Points on a hilly landscape, in no order, each with its height.
From any point a ball takes the steepest step (drop divided by distance) to one of its 2 nearest points. It stops when none of these is lower. Distance is the straight distance between rows; heights are no part of it.
J804: [167 111 123 153 146  99 101 110 143 129  99 121 129 111 149  92 150 146
 107 111 100 123 141 138 153 106 132 143]  h=569
J631: [142 127  92 151 143 150  88 147 134  92 138 114  98 152  72  70  88 146
 133 107 104 109  63  77 107 197 115 103]  h=83
J46: [197 110 119 125 173 100 120  95 210 122  60 131 126 103 158  71 136 130
 154 101 151 154 175 142 126 105 160 140]  h=236
J942: [185  88 164 174 139 139 102  95  89 149 108 107 151 186 106 104 133 111
  66 153 143 149 102 149 105 113 218 140]  h=370
J359: [104 133 135 106 121 111 154 128 203 141 137 108  89 111 159 138 125 170
 195 111 120 145 206 139 181 100 106 136]  h=640
J70: [131 120 142 143 180 149 145 151 156  53 110 102 108 121  91  81  57 134
 156  94 133 147  94 137 133 129  66 137]  h=292
J399: [188 128 121 148 149  91 113 106 149 115 108 112 133 146 138 137 150  95
 130  81 165 152 119  79  34  99 198 120]  h=327
J790: [216 129 139 110 182 148 152 133 124  72  72 115 119 149 147 123 119  89
 108  94 170 202  93 157  77 105 162 122]  h=249
J952: [144 113 124 178 139  80  96 132 111 125 119 101 129 109 136 101 148 161
  91 109  88 104 112 123 140  98 122 159]  h=575
J875: [ 81 159 149 108 140 134 179 161 108  66 155 121 121 109 143 160 111 127
 146 112 139 125 120 155 155 101  60 128]  h=167
J964: [112 135  88 122 104  94  93 137 131 163 146 125 110 110 140 145 162 176
 119 120  68  92 154  93 166 150 122 126]  h=103
J2: [165 115 121 167 160 145 124 164 103  88 120  64 100 201  79  77  77 132
 123  92 122 140  60  75  65 163 148 125]  h=124
J798: [ 61 112 115 148 117 138 125 157 153 167 145 127 123 125  68  89  85 180
 159 161  95 109 140 122 177 165  64 133]  h=337
J499: [127 152 118 142 127  63 122 150  99 112 148 107 100 114 155 169 158 161
 123  81  91 103 114  99 130 108 122 138]  h=168
J385: [117 131 124 102 157 171 149 123 159  83 113 174 183  67 145  92 147  86
 129 118 162 148 127 164  91 102  97 129]  h=421
J233: [ 82 105 153 173 143 103 131 120 147 137 136 122 181  83 131  89 137 136
 119 118 110 116 148 142 132  69  81 178]  h=388
J965: [ 93 146 174 122 112 104 155 125 103 148 159 128 131 152 117 205 111 114
 169 144 170 133 161 140 121  87 128 143]  h=355
J162: [160  97 140 141 177 115 127 108 206 126  65 123 146 103 134  42 120 140
 151 115 148 152 163 159 138 100 122 152]  h=246
J244: [ 72 153 146  70 114 122 175 148 137 115 165 125  96 127 159 170 127 159
 165 135 107 134 184 166 211 124  82 128]  h=622
J975: [134 120 135 103 126 118 125 104 105 125 128 159 171  77 183 151 191 115
  90 129 103 116 139 156 155 104 131 143]  h=313
J410: [115 152 133 145 116  61 138 163 106 146 156  95  75 153 115 196 121 158
 169  98 128 126 126  95 107 118 130 125]  h=251
J734: [149 123 109 140 122 203 113  87 157 113 114 143 160 144 107  52 134  73
 114 147 161 154 107 133  69 175 151 104]  h=386
J583: [103 138 122 137  98 183 118 111  94 152 147 139 171 147  98 107 119  86
  87 180 142 104 107 120  88 167 155 120]  h=467
J216: [ 73 132 124 144 120 164 122 159  72 101 161 121 150 138  70 107  92 121
  91 158 122  86  68 120 114 160  92 123]  h=206
J638: [133 130 137 139 129 144 136 158 146 130 115  96  73 181  76 137  63 144
 171 135 162 145 123 143 132 143 127 116]  h=295
J714: [110 123 143 147 152 145 136 160 142  89 133 102 102 137  83  84  65 160
 146 119 124 126 112 153 176 134  63 137]  h=304
J203: [ 89 128 123 156 117 106 128 142 172 150 139 103  93 113 105 129  95 163
 201 116 126 124 153 120 136 123  98 137]  h=254
J138: [ 85 100 148 195 132 118 121 127 141 138 134 109 166 102  97  69 107 135
 127 130 125 107 129 131 113  94  82 179]  h=377
J951: [167 113 130 163 113  97  82 133  99 186 109 108 110 172 104 119 126 166
 101 153  99 118 129 142 170 140 165 142]  h=182
J985: [208 115 126 155 158 140  91  85 165 116  64 119 137 148 135  44 132  98
 122 114 152 173 126 133  87 141 183 125]  h=217
J514: [ 87 106 105 161 116 143 104 149 155 160 140 132 137 107  81  61  98 163
 132 143  94 101 123 103 152 167  71 140]  h=352
J7: [185 111 143 159 173 153 137 142 130  91  81  79 103 196 100  83  77 118
 127 104 160 164  86 127  83 123 151 139]  h=310
J72: [119  98 119 178 105 145  94 123 181 183 114 119 134 137  87  78  92 133
 172 152 146 123 151  98 101 148 135 144]  h=109
J568: [170 143 119 109 142 168 145 109 111  89 120 133 143 143 153 136 146  71
  98 112 165 153  97 132  55 130 178  97]  h=345
J652: [125 120 108  81  93 178 157 117 186 182 115 175 125 108 156 116 130 129
 141 171 114 140 190 139 194 173 108 111]  h=589
J259: [ 85 119 101 104 111 183 135 132 150 115 150 174 128  97 100  96 103 130
 146 146 116 107 111 113 162 188  70  92]  h=482
J953: [ 80 112 169 172 111 109 121 121  98 162 164 115 173 141  88 148 112 109
 128 155 153 107 132 127  86  70 132 171]  h=416
J502: [132 124 117 128 161 138 151 116 211  85 100 132 125  82 139  81 113 125
 185  90 155 144 144 132 103 111  95 128]  h=532
J221: [117 124  87 108 126 160 133 122 214 101 134 148 103  73 132  95 112 147
 205 100 127 127 128  86 124 170  97  82]  h=504
J858: [199  94 159 172 152 109 117 109  82 140 106  95 123 194 122 123 136 120
  71 113 141 154  90 118  79 100 224 141]  h=379
J299: [209 136 106 142 157  98 142 138 111  83  86  91  81 145 141 138 110 128
 119  62 126 155  89  83  80 134 162 124]  h=220
J112: [138 126  98  92 103 130 128 111 168 148 121 159 122  90 180 135 171 140
 135 119 101 124 180 117 165 137 127 108]  h=570
J677: [128 108 161 131 118 147 133 118 147 179 112 142 140 142 115 124 106 127
 133 168 143 143 174 181 175 103 122 147]  h=323
J954: [151 144  99 101  97 142 112  97 128 155 127 171 136 121 149 157 161  93
 120 149 140 120 149 118 118 154 161  98]  h=540
J242: [117 113 152 129 120  94 115 111 140 164 136 133 145 112 151 153 159 145
 130 134  99 121 180 141 179  86 129 166]  h=354
J521: [153 115 113 166 141 172 102 111 158 106 107 110 150 160  94  41 107  93
 133 118 156 141  99 106  63 161 152 118]  h=403
J386: [123 159 115  94 118 140 143 152  78 118 140 135 100 171 118 188 117 118
 125 140 153 118 107 122 112 156 151  94]  h=131
J691: [130 112 105 154 137 158  94 142 160 115 125 113  93 151  66  68  75 156
 163 129 126 121  89 103 131 187 115 113]  h=59
J920: [105 134 150 114 123 113 161 132 161 131 134 118 109 123 152 142 130 157
 154 123 115 140 187 173 199  99  94 137]  h=631
J482: [ 87 144 115 133 128  79 138 147 123 108 158  99 113  92 160 147 160 172
 130  84  74  97 136 104 146 107  86 142]  h=172
J908: [120 122 121 141 134 155 118 131 112 102 127 136 145 105 124  95 125 127
  93 133 110 105  95 147 148 139  89 135]  h=461
J517: [114 161 131  81 131 116 155 169  58  76 142 134  86 125 151 186 130 149
 104 129  98 110  94 160 182 142  96 111]  h=267
J148: [154 111 177 127 135 104 117  94  80 133 123 152 171 122 146 177 159 101
  90 146 142 145 120 161 115  75 184 144]  h=339
J411: [151 114 111 135 137 117 113 120 182 125 100 124 109 108 148  85 133 161
 134 109 107 123 150 133 177 132 120 131]  h=564
J645: [ 75 153 140 110 146 111 176 157 144  62 166 105 106  93 159 148 121 142
 166  73 113 131 139 129 155 108  53 130]  h=189
J646: [145 111 160 139 136 180 126 126  91 129 110 122 133 169 100  93  94 112
  83 175 147 132 105 193 144 127 142 136]  h=338
J222: [ 98 113 111 180 121 127 101 135 136 129 130 120 150 100  96  69 112 148
 117 126  99  88 108 101 123 138  81 155]  h=365
J589: [134 167 124  69 123 130 148 107 129 110 135 170 135 101 180 207 173  85
 154 113 171 136 143 125  95 100 153 102]  h=583
J800: [155 140 114 122 132 196 130 113 144 101 117 138 142 145 117  98 126  67
 122 131 182 154 114 129  67 147 153  96]  h=368
J266: [ 93 125 121 106 115 148 125 136  82 132 147 148 151  90 146 116 144 155
  72 169  67  96 118 152 203 158  83 137]  h=277
J927: [129 156  93 106 131 122 131 159 118  81 144 124  85 121 131 150 125 155
 139  95  99 107  88  94 141 162  98  94]  h=40
J135: [155 125 161 133 146 153 147  95  74 116 141 120 169 175 137 151 154  77
  69 131 173 155  97 115  40 105 225 104]  h=311
J125: [ 99 133  95 132 135 129 132 143 161  79 153 129 114  77 124 106 114 144
 155  86 101 102  99  87 123 148  70 112]  h=92
J347: [101 121 142 169 153 153 126 164 113  90 146  88 130 151  62  82  69 127
 135 120 143 117  71 112  96 132  93 149]  h=163
J685: [163 121 104 162 137 102  93 106 147 117 105 141 146  91 151  88 161 115
 118  97 122 121 120  97  83 115 147 136]  h=357
J78: [ 86 117 187 134 113  63 134 123  76 156 170 117 155 129 151 180 156 154
 115 146  87 130 170 160 208  76 114 174]  h=205
J935: [121 111 119 158 114 160 100 139 156 156 124 116 116 161  71  82  85 137
 150 151 139 118 116 122 114 167 127 121]  h=84
J907: [ 95 128 129 112 117  87 132 136 129 116 157 105 123  99 175 132 174 171
 108 100  61 109 161 131 201 110  91 152]  h=150
J755: [ 62 166 126  99  94  67 135 143  76 151 190 139 141 124 150 227 167 139
 145 135 104  82 145  96 133 121 114 136]  h=284
J332: [ 95 114 131 154 133 186 119 152 104 112 144 115 140 152  58  79  80 124
 107 156 141 106  77 132 111 155 100 127]  h=183
J449: [ 93 122 107 114 107  99 124 134 156 161 155 116 113  99 158 126 159 184
 122 115  54 102 176 107 196 143 103 144]  h=128
J201: [128 104 136 164 122 112 106 109 186 173 113 115 122 136 107 112 109 134
 177 127 147 128 165 116 116 105 145 147]  h=136
J577: [124 100 137 140 109 154 128 117 183 190 104 146 142 124 105  92  99 127
 155 171 148 146 177 149 155 123 112 141]  h=307
J335: [ 99 139 123  92 146 188 150 116 122  79 124 171 182  78 140 104 147  75
 104 140 164 124  99 162  94 122  92 119]  h=435
J842: [157 113 153 162 112 105 100 109 116 187 133 114 126 191  86 162 128 123
 119 151 155 130 139  98  97 112 209 129]  h=240
J683: [110 151  82  97 124 143 118 159  94  97 159 146 100 125  98 133 112 143
 123 133 102  95  74 105 148 192 100  83]  h=69
J35: [172 132 133 129 145  96 142 124 106 107 120 115 122 143 149 178 143  94
 119  79 155 157 102  89  46  84 173 124]  h=308
J321: [124 140 107 126  86 150  96 122  77 177 128 160 153 122 126 126 142 121
  71 190  92 104 115 121 153 184 143 118]  h=507
J971: [161 131 140 105 155 185 152 138 132  73 103 137 115 132 125 105  99 103
 114 137 158 152  92 177 146 127 106 113]  h=272
J884: [107 167 101  73  72 147 120 120 108 180 151 170 138 151 133 206 141  92
 153 176 155 106 145  94  97 178 172  89]  h=548
J976: [159 123 111 122 179 142 134 124 193  64  86 129 132  81 141  67 113 110
 163  79 151 152 109 118  79 130 112 125]  h=538
J288: [124 150  99  79  89 131 126 108 138 153 142 172 143  92 181 182 181 114
 132 144 116 111 169 112 141 142 137 110]  h=557
J469: [ 86 167 112  79  98  94 148 144  92 124 172 141 118 112 182 214 171 148
 143 128 102  92 148 107 153 134 107 118]  h=252
J105: [103 158 122  79  93  86 137 159  80 163 152 142  99 177 124 218 136 157
 147 175 122 102 142 140 162 157 143 114]  h=595
J496: [169 117 128 151 121 114  95  94 170 166 105 130 131 146 116 119 134 103
 148 121 160 138 151 107  87 115 177 132]  h=164
J453: [132 140 134 115 125 165 147 156 110 129 128 109  82 205  79 143  69 132
 139 162 166 134 112 155 133 162 141  99]  h=312
J662: [ 89 147 170 106 104 118 155 137 100 158 151 138 129 154 121 192 106 137
 152 170 145 126 165 168 171 107 117 145]  h=329
J854: [112 141  82 125 142 111 120 165 139  77 161 114  85  94 103 129 109 172
 173  81  86 102  82  66 126 167  79 104]  h=67
J178: [ 71 149 122 112 132 128 171 149 181  74 165 116 104  78 147 133 113 146
 198  80 122 129 138 112 127 110  57 117]  h=209
J640: [145 146 114  75 109 118 134 107 136 130 134 176 149  95 189 189 192  98
 137 116 136 126 157 123 127 105 145 114]  h=571
J181: [147 118 162 111 139 139 135  80  59 115 144 146 188 133 148 164 170  62
  67 151 160 142  89 131  50 109 217 121]  h=336
J726: [ 84 127 145 142 108 169 118 111  85 160 146 144 190 125 104 124 113  92
  88 183 145 107 117 134  98 127 129 151]  h=448
J899: [ 98 120 172 134 112  75 130 138  82 178 151 115 123 153 130 162 134 172
 118 155  84 119 178 166 217  98 119 163]  h=186
J575: [123 122 131 138 132  74 119 164 117 140 130  93  81 142 127 125 127 199
 111 128  65 116 148 159 225 137 111 145]  h=179
J851: [131 114 106  83  93 148 139 100 196 191 119 163 140  82 179 116 166 134
 131 146  88 140 201 111 184 155 121 115]  h=579
J166: [ 53 140 120 115 114 156 131 156  82 120 164 151 158 106  93 128 110 132
 107 169 113  79  90 132 142 159  68 131]  h=237
J110: [126 131  86 118  99 106  86 149  97 197 124 138 112 158  89 137 152 161
 104 183  74  98 121 119 172 193 141 107]  h=478
J195: [178 108 161 153 120 105 101  83 116 166 130 131 146 187 111 170 151  97
 104 143 171 160 139  89  89 103 229 125]  h=264
J58: [137 138  91 126 116 117 103 135 104 125 128 132 113 113 147 134 157 150
 101 120  89  95 110 114 151 145 124 116]  h=129
J960: [ 52 147 159  92 119 150 171 126  94  98 150 162 183  82 164 161 133  92
 117 158 139  98 120 169 129 107  82 142]  h=287
J120: [143 115 161 118 140 107 136 109  87 117 116 141 149 106 159 158 158 118
  93 136 127 134 125 175 141  78 145 144]  h=325
J342: [132 109 125 133 139 171 122 100 180 138 101 161 177  95 125  61 134  79
 136 141 164 154 149 153  92 125 125 129]  h=270
J109: [184 125 141 107 179 182 155 126 124  63  89 126 129 145 129  92 113  84
 102 121 173 179  89 174  95 117 138 111]  h=260
J515: [110 165 115  61  91 115 135 134  91 165 150 165 112 167 141 225 142 126
 151 170 148 103 146 118 131 158 161 101]  h=576
J637: [ 72 165 125  76 120 110 165 169  80  87 175 128  97 123 155 185 139 163
 139 124  98 106 125 142 185 142  70 113]  h=248
J740: [120 101 123 131 122 139 115 114  99 137 128 141 163  74 161  91 173 145
  58 157  63 106 128 165 196 136 100 151]  h=290
J205: [133 123 131 157 164 156 140 168 105  70 141  74 106 171  73 107  62 133
 130  91 131 137  58  93  71 144 107 134]  h=144
J930: [109 126 105  96 102 101 135 117 208 160 137 115  84 102 178 146 154 179
 177 115  91 136 207 114 185 127 138 129]  h=650
J870: [201 115 136 161 155 133  98  95 157 133  85 107 135 168 122  81 131  95
 121 104 172 169 123 117  58 118 206 124]  h=204
J220: [143 131 138 110 167 169 160 145 156  57 113 127 102 131 115 101  78 124
 152 105 148 155  97 154 150 134  75 110]  h=283
J548: [154 138 132 108 120 136 123 148  72 147 121 118  87 208 102 157 114 145
  94 161 146 128 104 151 141 165 185  98]  h=187
J365: [148 118 116 172 137 137  97 128 150 122 124  98 123 152 100  82 112 112
 143 105 147 129 103  87  57 139 150 135]  h=417
J680: [101 117 155 106 125 110 157 105 211 164 128 145 141  99 156 147 137 126
 197 130 150 158 217 147 147  76 121 138]  h=181
J946: [129 155  99  96 126 153 129 160  80 103 150 130  94 170  88 144 107 136
 109 143 132 115  74 113 125 184 131  82]  h=98
J230: [ 71 143 120 136 132 105 147 155 178 107 161  97  80  99 117 134  92 176
 212  95 113 125 135  96 131 135  80 121]  h=232
J447: [ 98 130 173 145 125  68 141 112 156 143 158 126 147 117 132 195 137 117
 186 102 161 145 170 116 100  50 128 156]  h=234
J563: [109 150 107 115  88 186 114 104 116 186 135 171 164 133 108 114 127  82
 104 195 131 121 130 109 114 201 143  96]  h=491
J327: [ 81 104 138 133 148 130 147 121 159 116 137 147 192  55 143  83 158 119
 116 117 127 128 148 145 118  73  75 159]  h=398
J999: [161 110 126 157 114 167  88 101 148 181  98 137 140 160  98  77 111 106
 113 168 140 141 142 138 134 158 160 131]  h=259
J189: [111 119 103 123 118 178 116 131 127 112 133 163 134 102 105  73 112 126
 105 147 108 107 102 134 168 180  82 106]  h=471
J850: [168 130 111 136 123 130 104 142  80 149 119 103  79 216  92 130 123 144
  96 148 133 130  94 117 115 178 192  97]  h=207
J448: [191 128 124 149 157  82  99  94 145 112 102 127 147 105 157 122 178 101
 115  79 146 151 116  97  56  91 178 134]  h=342
J578: [162 145 105 130 132  96 116 134  84  99 125 127 114 100 167 156 174 145
  88  92  89 106  99 117 128 117 133 117]  h=148
J494: [186 112 157 142 140 128 124  78 101 135 126 124 146 182 136 149 166  84
  80 125 167 174 116 106  59 113 245 109]  h=286
J270: [157 152 129  94 115 169 141 128  85 123 120 132 106 182 127 161 118 103
  99 159 163 133 107 148 121 158 179  88]  h=161
J396: [200 141 118 104 179 125 156 138 151  67  75 112 105 128 150 123 112 101
 145  72 154 190 107 129  86 111 133 115]  h=239
J446: [188 137 137 151 164  70 140 164 106  90  90  67  67 154 136 129  98 172
 119  79 104 146 100 129 157 126 120 144]  h=202
J866: [142 139 135 163 140  86 127 143 126 117 118  85 103 137 123 131 104 137
 148  84 131 127 107 104  97 105 120 147]  h=288
J271: [ 78 147 180 116 119 110 154 127  84 121 165 142 161 140 130 213 118  89
 146 153 174 126 138 134  99  68 132 152]  h=367
J247: [104 147 161 147 132  84 156 132 118 111 154 117 141 125 130 196 130 107
 159  95 169 140 130 106  62  58 128 146]  h=262
J315: [203 124 127 150 178  98 150 159 108  69  78  75  78 162 131 120  77 140
 125  64 113 167  78 107 110 129 130 142]  h=210
J36: [124 129 147 107 101  96 142 133 147 174 132 131 101 141 140 173 128 167
 164 141 113 133 199 153 200 112 127 138]  h=621
J718: [165 129  96 113 172 140 127 114 171  63  96 156 149  71 162  69 165 105
 123  83 138 151 112 135  96 124 112 112]  h=545
J513: [205 120 120 141 181 115 100 106 180 101  62 122 125 121 141  55 126 119
 138  97 149 158 130 128 104 117 154 136]  h=227
J460: [194 141 121 112 148 124 137 108 100  93 100 135 126 128 167 153 169  77
  95  88 150 166  96 121  64 104 185 103]  h=328
J759: [129  98 102 147 121 114 109 107 199 162 105 120 125  88 146  70 136 171
 137 127  87 116 170 104 171 146 112 145]  h=558
J572: [ 97 125 138 101 158 141 162 125 166  95 119 156 170  70 153 100 148 110
 143 112 150 144 150 170 119  81  75 141]  h=409
J586: [ 95 141 172 112 136 137 155 113  95 121 154 147 184 124 132 180 129  71
 132 148 191 132 126 138  69  72 143 145]  h=343
J452: [109 124 125  70  94 156 159 124 173 174 134 155 116 121 154 156 126 143
 167 158 129 134 194 154 197 143 106 118]  h=599
J610: [188 101 148 171 122  77  86 114 102 176 102 109 111 180 113 136 130 156
  91 136 120 130 132 126 139 101 198 140]  h=199
J973: [119 156 100 124 114  74 134 157 138 122 152 104  69 123 149 188 138 164
 185  79 112 121 138  79 120 131 124 113]  h=225
J852: [136 140 146 127 129  99 140 116 102 123 145 137 138 134 145 195 155  92
 130 102 161 131 121  95  59  78 170 132]  h=289
J442: [ 73 115 134 133 126 150 144 158 155 119 153 127 109 117  85  84  76 174
 161 138 107 117 133 142 193 152  47 132]  h=319
J252: [ 94 162 111  79 115 119 160 144 125  99 160 137  96 104 167 181 151 155
 159 106 111 109 143 121 159 134  89 108]  h=224
J511: [200 101 160 158 165 118 137 139  81 107  87  85 103 188 129 126 103 125
  78 103 141 166  82 143  95 101 187 143]  h=387
J936: [157 117 107 169 144 144  95 149 117  99 115  85 107 177  79  62  97 136
 119 110 120 117  64  88  97 182 148 124]  h=105
J564: [ 73 143 162 115 117  66 154 126 138 132 176 125 129 112 166 204 163 137
 173 103 117 128 187 118 148  69 109 144]  h=344
J168: [103 125  88  98 126 179 128 128 193  91 148 165 110  89 109  97  93 135
 174 116 120 120 103  93 137 189  79  80]  h=495
J609: [163 127 147 104 133 141 122  75  79 113 119 165 175 115 172 156 186  67
  73 147 152 151 104 155  80 117 204 110]  h=358
J843: [ 69 141 143 117  98  67 128 126 115 162 185 139 155 108 157 206 168 134
 155 125 111 107 177  99 149  84 118 158]  h=320
J859: [ 90 127 109 124 130 144 138 138 148  96 144 149 146  76 131 113 131 116
 146 111 134 112 119 121 114 121  82 129]  h=117
J194: [144 115  97 138 104 121  93 104 120 173 121 155 156  80 156 106 181 129
  77 145  72 106 142 106 156 156 129 136]  h=530
J698: [ 63 142 131 107 130 159 174 146 137  73 153 143 143  91 129 133 105 122
 155 120 142 114 124 145 141 119  47 123]  h=145
J144: [137 122 138 128 115 124 126 120 137 160 123 142 138 128 135 142 132 118
 129 143 132 130 157 148 150 102 126 139]  h=340
J915: [152 128 139 153 142  80 120 155 111 114 111  84  78 159 130 121 110 188
 122 106  94 131 123 152 190 120 111 148]  h=192
J839: [ 82 126 163 194 128  80 116 147  97 154 160  91 140 143  86 144 111 137
 142 115 138 116 122 105  84  79 121 174]  h=399
J145: [138 140 158 106 129 112 150 150  45 119 128 121  97 170 132 188 116 135
  96 150 131 123 107 176 164 125 140 123]  h=294
J512: [123 132  79 171  93 124  73 134 124 170 133 122 127 144  92  98 142 139
 121 136 108  93 113  67  96 185 150 112]  h=447
J338: [122 144 120 161 129  84 122 158 105 132 145  87  97 156 100 159 111 148
 143  94 129 116 101  83  79 118 133 136]  h=273
J749: [139 114 112 148  95 186 101  98 161 189 107 156 156 129  99  52 109  91
 109 177 132 146 137 127 122 189 136 116]  h=276
J407: [126 121 149 154 127  57 119 117 132 145 136 108 127 115 148 165 156 158
 137 103 110 126 167 114 149  71 132 162]  h=369
J55: [186 124 134 143 132 134 100  77 162 148 106 135 146 156 123 113 151  80
 128 125 176 165 146 118  58 119 206 118]  h=185
J519: [174 111 145 167 121  72  97 115 137 168 113 106  99 170 116 150 124 146
 136 121 136 138 148 104 121 100 195 145]  h=215
J337: [126  96 127 149 123 187 127 111 188 170  93 154 148 118 105  50  94 110
 140 156 142 151 153 137 143 160 110 126]  h=293
J527: [126 113 144 140 129 111 131 106 206 160 108 130 128 106 129 122 121 123
 182 124 154 150 185 144 126  89 133 148]  h=157
J887: [157  86 166 161 144 151 109  97  83 143 107 119 176 146 109  99 137  98
  60 164 143 146  96 180 111 100 172 150]  h=359
J574: [115 150 131  95 103  95 139 146 105 173 142 130  92 159 140 198 142 163
 147 150 110 114 169 148 199 135 128 123]  h=610
J146: [135 122 115 128  97 141  97 102  93 199 128 164 173  91 160 131 173 119
  63 181  69 114 134 121 176 168 139 135]  h=520
J551: [126 150 105 108  83 162 112 102 106 175 140 162 151 150 125 161 147  86
 115 169 147 116 134 104  94 179 184  91]  h=518
J159: [184 137 132 100 156 163 175 150  59  64 103 107  93 169 143 164 111 105
  77 111 149 164  61 151 101 138 158 104]  h=404
J829: [112 144 165 103 118 120 146 145  66 131 134 127 117 166 122 183 109 142
 122 171 143 121 139 197 186 114 123 138]  h=309
J655: [175 117 119 164 121 172  85 110 135 157  95 108 113 194  88  60 101 117
 106 159 139 144 119 134 129 175 176 116]  h=245
J280: [ 58 140 138 105 114 142 144 137  72 112 154 146 169  94 141 147 126 131
 107 156 108  85 109 154 152 122  72 144]  h=263
J809: [184 130 139 128 148 121 146 149  73 106 101 103  82 171 134 156 112 124
  86 112 144 152  85 145 119 120 163 121]  h=394
J670: [122 131 114 103 127 149 153 115 204 109 115 148 120  83 149 123 134 120
 180 106 150 135 164 134 122 113  99 115]  h=524
J308: [ 86 139 136  60 104 152 171 139 140 151 146 158 124 123 163 164 132 146
 145 161 106 123 184 165 222 137  89 128]  h=611
J200: [118 101 142 137 154 146 138 113 192 140  90 142 162 101 119  57 115 115
 144 127 157 149 157 167 119 103 102 144]  h=256
J779: [138 117 161 107 134 145 127  92  95 132 120 159 195 110 143 140 157  69
  85 167 153 144 122 172 101  96 170 140]  h=356
J322: [149  94 153 159 151 160 113 114 122 133  96 126 161 133 112  66 118 112
  83 153 144 140 119 192 131 104 135 149]  h=349
J8: [195 141 111 119 159  99 141 142 139  79  86 105  81 124 159 137 126 131
 137  72 127 155 107 113 112 118 136 118]  h=229
J797: [151 140 100  99 143 156 135 122 160  75 115 154 133  96 155 122 149  96
 136  90 147 137 110 121  94 136 118 103]  h=554
J556: [131 124  83 151  92 122  73 139 127 195 124 130 121 143  90 111 136 155
 118 158  89 105 131  97 144 198 147 114]  h=464
J429: [164 126 137 148 152 124 128 144 139 111  98  84  96 163 113 112  89 131
 143  98 147 146 111 125 109 120 132 142]  h=299
J184: [136  97 130 131 136 120 113 100 107 138 124 150 188  62 171 110 198 122
  61 138  76 122 130 163 157 100 124 154]  h=300
J208: [102 163  97 103 116  96 150 147 155 105 159 117  93  93 168 177 151 159
 182  77 109 112 149 100 133 123 108 113]  h=203
J569: [108 129 145 161 117  74 113 137 114 155 144 109 134 128 119 159 139 142
 134 111 123 113 140 109 115  83 136 155]  h=382
J598: [109 123 168 115 127  92 145 101 175 150 139 149 163 105 147 178 151 107
 172 121 159 157 197 141 129  50 133 157]  h=208
J555: [ 89 128 148 151 117  74 128 156 121 161 147  92  96 146 125 135 123 192
 139 136  75 126 180 154 217 116  96 160]  h=162
J422: [100 117 154 149 127 132 125 132  90 147 150 127 166 137 110 141 119 108
 105 149 144 114 114 142 104  93 128 155]  h=431
J505: [181 118 118 162 121 146  93 128 115 161 114  94  99 223  90  94 113 128
 109 145 146 137 113 120 104 171 200  98]  h=228
J650: [120 147  83 107 100 139  96 142  65 154 133 150 122 143 112 138 153 141
  84 178  96  95  97 120 150 206 144  99]  h=494
J917: [149 145 133  87 138 130 152 151  46  88 124 125  87 142 155 178 128 133
  90 133 121 124  77 162 156 135 133 105]  h=280
J303: [ 99  93  99 134  98 123 121 117 192 182 136 136 143  57 149  72 152 168
 121 125  66 117 177  76 158 156  90 144]  h=549
J619: [107 134 130 148 113 118 124 150 159 169 126 108  80 161  85 136  84 170
 184 146 138 130 155 142 154 138 116 127]  h=275
J318: [110 131 132 119 141 172 148 133  94  73 127 145 159  99 127 117 120  99
  92 139 139 116  83 163 120 124  89 127]  h=451
J761: [ 68 138 156  91 119 150 153 112 103 125 150 167 198 101 145 167 132  72
 125 168 173 109 130 149  88  93 116 148]  h=316
J653: [139 122  92 182 120 128  78 117 148 147 126 115 131 129  94  66 126 129
 128 118 113 104 105  74  79 166 144 131]  h=430
J363: [131 155 112  92 131 143 145 119 124  92 129 165 149  97 160 153 159  79
 129 112 161 126 122 130  84 113 126 107]  h=566
J394: [107 107  98 138 101 136 114 114 150 182 136 155 173  66 151  89 167 139
 100 135  69 110 160  96 150 151 101 140]  h=539
J361: [ 85 118  97  97 131 149 161 120 230 104 135 137 109  61 164 104 129 150
 204  93 128 132 162 108 133 135  84 100]  h=514
J959: [ 69 131 106 118 109 142 125 156  82 137 155 145 146 108 105 122 128 158
  95 167  74  84 107 128 180 176  70 133]  h=261
J462: [151 130 141 130 133 182 130 147  98 118 115 114 106 187  85 101  79 126
 104 163 151 137  98 165 140 159 135 108]  h=326

Where does a ball stop that starts at each point below?
J233 | J555
J779 | J166
J365 | J691
J965 | J208
J569 | J927
J303 | J691
J200 | J691
J609 | J951
J168 | J555
J589 | J555
J809 | J927
J638 | J927
J655 | J927
J971 | J555
J448 | J691
